Each scene shows the same named points in several views. A view is turned or mirrored, and shifted as a whole, has a little noise and may leave points out.

Scene 1
View 1
Fup: [ -2  -3  13  -3  14 -10  20   4 -19 -12  11  -3 -33 -16  -2  -4  23 -18
  13  16 -17   2  -6 -18   4 -11  12  -1  10   7  32 -10   8  11 -26  15]
Vonot: [ -9   8  10  18  -8  -7   7  13  -6  -6   7 -19  -2 -10 -32   1   1  -9
  10  10   0   1  -7 -17  10   6  -7 -13   8   3   0  -6   6  25  -1   1]
lisu: [ -6  -4  21   7  -6 -18   0  15 -11  -5  11 -15  -2 -10 -20 -21   8 -10
   6  13  -1   9  -9 -16  23   2  -4 -12  14   5  14  -2   8  26 -21  -4]
Fegok: [-10 -21  23  -8   5 -22 -13  40   4  31   9   0   8 -36   7 -40   8   2
   0   6  16  18  -2   4  -1   8 -13 -10  29  20   1  14  -4   0 -12  -4]
foli: [ -5   4  13   1   0 -15  -4   9  -8 -11   9 -21   3 -14 -22 -15  10  -6
   3  -6  -6   1  -8 -11  18   5   0 -11  16   1   9 -14  19  27 -16   3]
gez: [-19   3   7   7   3  -5  22   6 -13  -6   5  -8 -27 -13 -12  -4  16 -14
   8  20 -14 -13   0 -19  -2   1  -1  -8   7  10  17  -3   8  17 -18   5]
Sigem: [  0  -7  21 -33  14  -7   3  20   9 -19  34  -2 -18 -10   1 -22  17 -21
  19 -11 -26   2  -1  15  30   8 -21  13   9  12  19  -9  11  18 -29  13]
felez: [  2  -8  21 -10   3 -25 -25  26   4  10  10 -18  23 -29 -11 -36   5   4
  -5 -18   9  18  -8   3  16  10  -5 -14  30   5  -2  -7  16  16 -13  -2]
rap: [-15   5   9   2  -1  -8  -2  24   3   7   6 -10  11 -21 -20 -10   8   0
   8   0  12   1   0   2   4  16 -19 -15  16  10  -4   2  -1  18   3   6]
pero: [-25 -17  22  -2  -2 -12  14  33  -1  17  14   5 -20 -17   3 -30  10 -13
  10  32   0   3   3  -7   6   8 -22  -5  12  23  13  20 -12   9 -21  -7]
fusa: [  8   3  12  -2  12  -7   7   5  -5 -19  19 -15 -22 -15 -15   4   9 -18
  13  -6 -22   1  -8 -10  11  -4   5   5  11   3  11 -21  19  15 -13  14]
gor: [-32  -7  16  15 -12  -9  17  28  -4  13   7  -5 -15 -12 -13 -21   3 -11
   6  37   1  -7   2 -18   2  11 -21 -12   7  17   1  18  -9  17 -14 -14]
Sesak: [-22   5   4  -4   6 -11   2  18  -2  10  -2  -7   2 -26  -9 -15  19   2
   2   1   7  -9   3   0  -5  14 -11 -17  19  13   6  -1   4  15  -7  10]
Rez: [ -8 -20  26  -6   0 -20  -6  33   2  14  19  -6  -4 -22  -1 -37   2  -9
   3  12   0  14  -4  -2  13   6 -14  -3  20  16   3   9   2   9 -21 -10]
sobel: [ 10   5  19  18  -8 -26 -25  23 -10  12  -3 -19  45 -25 -37 -12   5  13
   3  -6  42  38 -17  -7  17   4   3 -32  29  -3   1  -2   0  24  11   7]
Dez: [-20  -4  17   8  -8 -21  -2  16  -9   5   2 -18   0 -15 -16 -33   8  -5
  -7  13  -1  -3  -5 -18  13   7  -4 -17  17   7   7  -1  13  26 -24 -13]
tet: [-19  -7  14   8  -2 -17   4  23  -7  16   2  -6  -5 -24  -8 -22  10  -3
   1  19   8   2  -1 -13  -2   5  -5 -16  18  14   7   7   0  12 -12  -2]
kene: [-18   5   0   0  10   1  11  22   6  12   5  -2 -10 -29  -7   5  12  -3
  12   3   2  -9   6   4 -17  14 -17  -6  14  17  -4   0  -3   3   8  16]
fupi: [ -6 -22  26   6  -1 -19  -1  37  -3  24  14   1  -5 -25  -1 -28   2  -8
   7  25  12  24  -5  -9   3   0  -8  -9  20  17   7  16 -10   3 -12  -6]
goned: [-25   6   2  -5   4   3  12  23  11   3  13  -6 -11 -20 -12  -2   7  -8
  11   1  -8 -17   7   6  -3  21 -28  -1   8  17  -9  -1   2  14   1   9]
nolop: [-15  -1  12  23 -10 -12  -2  20   0   9   4 -25   0 -20 -27 -15 -11  -4
  -4  11   0  -4  -6 -21  -1  11  -6 -13  17   7 -17  -3  14  18  -4 -14]
seso: [ -6   1  20  21 -15 -17  -5  23  -8   5   6 -16  18 -11 -35 -13   0  -1
   8  16  22  21 -10 -14  20   7 -11 -23  15   4   1   6  -5  28   0  -5]
View 2
Vonot: [ 22   6   8 -19 -15  -8  -6  23 -10  -4 -15   3  11   2 -11   3  10  -3
 -28  -6  27  -4  11   6  -2  18   6 -11   2   0   2   8   9  35  -6  -5]
nolop: [ 21   3   9 -22   4  -4  -8  19   3   0 -11  12  12  -2 -19  18  19 -11
 -19  -4  18 -16   0   4   8  23  -3 -14  -5   2   7   8   8  20  -4   6]
foli: [ 10  -5  -5 -10  -6   2 -21  27  -6  -4  -3   5   3  -9   4  -3  12  -8
 -30  -9  20  -4  16   6 -11  12   8 -14  -7   5   8   4  -2  38 -14  -9]
Fup: [  8  11   1 -10 -20  19   3  13 -11   1 -10  -2 -11 -24  26 -24  18  24
 -14  -2  16   8  25   5  -8  17   9 -20   0   9 -14   5 -24  31   2 -18]
rap: [ 25  -9   4 -16   1   1  -4   0 -14 -10  -7  -3  15  -8 -13   0  -5 -12
 -26  -3  20 -15  11  16   0  18  17 -18  -5   0  20   8  13  20 -15   0]
felez: [  9 -15  -5  -8  20   0 -29   5   1  -5  24  -4  13 -20  -1   9   2 -31
 -21  -7   9 -15  14   8 -14  17  13 -17 -31   7  23   4   2  19 -22  -3]
goned: [ 26  -4   3 -11  -7  22   8   3 -15 -14 -32   4   2 -10  -2  -4  -8   2
 -27  10  16 -24   1  20   3  16  18 -24   5  -6  25  15  11  19  -4  -2]
Rez: [ -2  -7  -5 -13  -2  19   1  -7  -6   0  16  -8  11 -25   9   6  -2 -12
  -7   6   5  -9   0   1   0  22   6 -13 -21  -7   4   7   4   0  -6  -6]
sobel: [ 31  -5  15 -21  10 -43 -28   3 -10  -3  31 -19  32  -3 -28   7   2 -34
 -25 -24  29   2  31   9 -15  27  16  -8 -21  16  12  -3  13  33 -30  -1]
fupi: [ 10   4   8 -20  -1   4   9 -18  -7   4  19 -16  17 -25  -1   6   1  -7
   2   2   9  -4   8   1   4  32   6 -12 -19  -2  -6   4   4  -2  -3  -5]
tet: [ 14  -5   2 -22   3   6   5  -6  -7  -1   1  -2  12 -16  -9  -5  13   0
  -8  -6  15  -7  12   8  10  21   4 -18  -5   4  -1   2  -1   8  -8   3]
Dez: [  0 -14  -9 -21   2   6 -11  14  -1  -1   5  11  10  -7  -8   0  20  -8
 -15 -13  16  -7   7   1   8  13  -5 -12  -6   2  -2   1  -2  17 -12   3]
Fegok: [ 12 -10   2 -15  19  11   0 -26  -4  -2  26 -13  16 -31  -2   6  -3 -18
  -1   0   2 -15   7   8   2  27  13 -20 -28   1  14   5   3  -7 -13   2]
gez: [ 13   4  -1 -17 -16  18   8  14 -10  -3 -23   8  -4 -11   7 -16  19  20
 -18  -3  19  -2  14   8   6  14   4 -19  10   4  -8   7 -11  26   1  -7]
pero: [ -1  -6  -6 -22 -13  26  20 -16 -14  -1   1  -6  12 -21   3  -6  -2   5
   0   5   8  -6   0   3  14  22   4 -13  -5 -13  -7   5   5  -7   0  -3]
fusa: [ 16  15   5  -2 -17  13 -12  30  -6  -3 -17   3 -11 -18  25  -7  11   9
 -30   4  17  -3  18   6 -21  16  13 -21  -7   7   5  12 -13  45  -1 -20]
gor: [  7  -3  -2 -28 -13  14  18  -3 -12  -1 -12   4  16  -6 -15   1   8   4
  -6  -1  18  -8  -3   3  22  20  -4  -9   6 -11  -8   5  10   1   1   4]
seso: [ 16  -2   7 -25 -11 -21  -9   8 -13  -1  11  -8  28   2 -23   9   1 -19
 -20 -13  27   1  13   1  -1  24   4  -2  -7  -1  -1   1  18  23 -15  -2]
Sesak: [ 24 -13  -1 -15   8  10  -2  -5 -12 -13  -9   0   6 -15  -8 -13   6  -2
 -20  -7  17 -15  17  20   6  15  17 -26  -1   7  18   6  -1  18 -15   3]
kene: [ 38   4  12 -15   0  13  12  -9 -14 -13 -26  -3   3 -17  -5  -9  -4   7
 -21   7  17 -21  14  24   4  22  23 -28   2   5  22  13   3  19  -5   0]
lisu: [  1  -4  -6 -16 -14   1 -11  18  -8   1   7   0  11 -10   2  -2  11  -6
 -19  -9  19   3  12  -2  -5  16   2  -7  -8  -1  -6   2   0  26  -9 -10]
Sigem: [ -8  -9 -17   5 -21  40  -9  16 -16  -9  -5  -4  -9 -26  39 -11 -17  -3
 -30  14   6  -7   6   6 -23   8  21 -18 -14 -11  15  13  -2  26  -6 -25]
View 3
Rez: [-15 -17   1  -1  -4   6  -2   3 -29 -11   8   0  -2 -21  -3   1  -5 -11
 -13  12  -7 -12  -5 -27  25  -1  28  -7   8 -19   0  13  -6  17   8  -1]
tet: [ -9  -9  17   8   6   6  -4   1 -13  -8  16 -10   5 -15  -7  -8  -6 -13
 -18  -1   0 -19 -15 -26  27   8  11  -9   6 -18  -3   6   0  -4   7  13]
Vonot: [  3   1  20  -5   2   5  -3  26  -5 -14  19  -4 -12   7 -13 -22 -15 -11
 -18  -4 -13 -22 -16 -25  12   7   0 -24   3  11 -16   5  -1   1   7  11]
seso: [-12  13  21   0   1  -4   5  36 -18 -12  22   6  14   4 -10 -17 -28 -20
 -21   2 -21 -23 -10 -27  18   2  19 -18   3  -7 -18   3   0   6   9  18]
Fup: [-12 -13   7 -19   7  19   9 -10   6  -2  14 -34 -34 -13 -10   3   3   7
  -3  -8   7 -16 -18 -19  17   5   1 -11  11  24   6   9   3  -7   5  25]
Sigem: [ -6 -24  -8 -32 -13  13   9 -18 -22 -21   9  -6 -35  -9  -1  12  -1   3
 -13  15  -3 -18  -4 -24   8  11  12  -5  16  19  18  17   0  33  -3 -18]
kene: [ 19  -9  36   7  10  21 -25  -3 -10 -28  13  -3  -3 -17  -7   2  -8  -8
 -20   1   9 -33 -17 -27  28  18 -11 -13  14   6  -3   1  -2  11   1   7]
Sesak: [  2  -2  23   1   7  11  -9 -13 -13 -18  22  -3   3  -7  -4  -9 -15 -13
 -25   1   8 -30 -14 -28  28  13  -8  -7  11  -8   1  10   3   3  -2   1]
nolop: [  4  -6  16  11   3   3 -15  23 -10 -12  15   2  -8   0 -10 -33 -12 -19
 -21  -2  -9 -14 -13 -29  23  -2   3 -25  -2 -18 -20  12  -8  -3  13  -1]
foli: [ -9   5   4 -18  -1   6   8   4  -8  -8  22  -4 -21  10 -10 -21 -21  -9
 -19   0  -5 -21  -9 -26  16  -5  -1 -16   4   9  -6  18   2   6   3   0]
gez: [  1 -17  16  -4   5  12   0  -1   5  -9  18 -26 -24  -7 -11 -13   6  -2
 -12  -9  -1 -17 -22 -21  11  18  -5 -16   8   9   2   5   1 -12   4  14]
lisu: [-17  -2   3 -12  -3   1  13  13 -11  -5  18 -10 -12   2  -9 -14 -13  -9
 -14   1 -13 -16 -10 -24  13   0  15 -14   5  -1  -5  12   0   2   6  10]
gor: [  1 -24  20  15   0  -1  -5  17 -13 -14  16 -14   4 -17  -8 -13   9 -14
 -16   1 -17 -12 -21 -24   9  29  17 -13   7 -22  -2  -3  -3  -8   7  11]
Dez: [-16  -5   3  -2   0  -3   6   2 -12  -3  22  -9  -5   1  -8 -25  -9 -16
 -21   0  -9 -13 -13 -27  18   1  10 -12   2 -22  -3  15   0  -8   5   0]
fusa: [ -1  -6   6 -25   1  21   0   1   1 -12  12 -15 -44   0 -11  -8 -11   3
  -9  -3   3 -19 -11 -23  18  -7  -6 -20   7  34  -5  16  -2  10   8   7]
Fegok: [-16  -8  11   9   3  11 -10  -8 -34 -13   9   7  18 -31   0  10 -13 -15
 -17  15   6 -20  -4 -31  42  -5  27   1   9 -33   0  12  -5  20   8   3]
fupi: [-17 -12  13   9   4   8  -5  14 -25  -8   6  -5  10 -31  -5   9  -6 -11
  -9   8  -5 -14  -9 -25  32   0  33  -6   8 -20  -5   4  -5  11  12  22]
View 4
rap: [ 21   2   6 -24   4  -7 -12  -9 -10   7   1 -10  -2   8   5 -41 -16  11
 -20 -12 -12  -3 -15 -11  -3   5 -30   1  -8   5 -26  22   2 -36   2   5]
Dez: [ -5  -9   3  -6   2  -6  -7 -15  -9 -13   8 -22   7  -7  16 -32   7  20
  -5  -1  -8   1  -4   8   7   7 -29   4   5  16 -28  18   9 -25  -2  16]
Rez: [ -5  -6   2 -15 -20  -8 -18 -10   2  -6  12 -18  -1  -2   2 -39 -10   3
   4  -7  -1  -4 -15   3  -6  10 -14  11 -12  19 -16  31   0 -11   6  24]
Vonot: [ 23   4  12 -17  -3  -5 -18  -7 -16  -5   1  -9  -2   1  29 -41   6  34
 -22  -3 -15   0  -9 -11  -4   4 -27   2   6  -1 -25  19  12 -28  -8  -3]
sobel: [ 15  21  16 -43  16 -17  -3 -54 -14  10 -11 -13  -3  11  12 -45   8   8
  -3  13 -25   3 -42 -10  16  25 -17  21  -4  -9 -32  35  12 -60  -6  10]
kene: [ 27   2  15 -20   1 -13 -18  12  -5   5   2  -2  -4  10   8 -38 -34   8
 -31 -29 -19   6 -15 -12 -27   0 -33  -3   0   9 -22  15  -7 -25   3   3]
Fup: [  1   6  33   0 -12 -17 -27  12 -19 -18  -3   0  -5 -15  28 -28  -2  22
  -2 -29 -24  18 -17  -4 -12  -8 -10  -8  20  25 -18  -1  17   5  -7  14]
seso: [ 13   7   4 -28   0  -2 -10 -37  -9  -2   2 -16   1   2  23 -44  10  23
  -9   3 -11  -5 -17  -8   6  16 -15  13  -4 -11 -21  22   4 -38  -4  -2]
foli: [ 10   3  18 -12   0 -11 -16  -1 -25  -3  -2 -11  -4  -3  15 -36   9  27
  -9  -2 -15   4 -16  -9  12   0 -29   0   4  17 -32  25  25 -24  -6  15]
Sigem: [  8  -1  17  -5 -29  -6 -34  28 -25   6   1  -4 -16  -6  -6 -38  -8  14
   3 -26  -2  -3 -14 -18  11 -16 -12 -12 -21  38 -20  25  27   8   8  23]
tet: [  1  -3   7 -14   1 -11 -10 -15   1 -10   7 -16   5  -2  14 -34 -11   9
 -10 -14 -14   5 -11   4 -13  10 -22   6   6  10 -18  12  -6 -23   1  11]
goned: [ 28  -6   5 -14  -6  -4 -20  20  -9   6   6  -6  -3   7   5 -40 -26  17
 -32 -25  -8  -4  -2 -14 -16  -6 -38  -8  -9  13 -23  18   0 -21   6   1]
Sesak: [ 13  -2  10 -15  10 -13  -8  -1  -9   0   2 -11   3   4   4 -33 -21   8
 -20 -19 -17   5 -12  -4  -8   2 -36  -2   1  16 -28  16   1 -31   2  13]
nolop: [ 13  -6   3 -13  -1  -7 -12  -6  -3 -11  11 -17   4   3  22 -39   2  28
 -24  10  -9  -4  -6   2 -12  14 -41  12   9   2 -29  34   3 -34  -7   9]
lisu: [  3   2  11 -11  -8  -6 -18 -13 -15  -9   3 -15   0  -8  20 -37  12  25
  -1  -4  -9   1 -12  -4   8   4 -14   3   2  13 -23  17  16 -18  -4  11]
fusa: [ 19   6  29  -7 -18 -16 -33  27 -25  -7  -3   1 -13  -5  22 -37   1  31
 -14 -12 -18   9 -19 -15  -8  -8 -24  -5   9  24 -26  25  28  -4  -8  16]
pero: [ -4 -10  -1  -8 -19  -1 -19  -8   9 -11  16 -17   4  -7  10 -36 -18   5
  -2 -28  -2  -3  -1   4 -16   4  -6   0  -9  14  -7   5 -14  -2  10   8]
fupi: [ -4   2   7 -21 -18 -11 -18 -24  12  -9  10 -14   1  -1  12 -40 -14   0
   2 -12  -7   1 -21   5 -17  17  -4  16  -5   7 -10  23 -12 -14   5  17]
felez: [  0   2  10 -22   1 -18  -9 -17 -12   6   0 -16  -4   6 -10 -39  -4   1
   2   8 -10  -1 -31  -2  14  14 -29  13 -12  23 -32  48  16 -36   3  34]

In a view up to two points have been moved. Name them for each view, in the order of its rows, or write -.
view 1 -> -
view 2 -> Rez
view 3 -> Sigem
view 4 -> Sesak, fusa
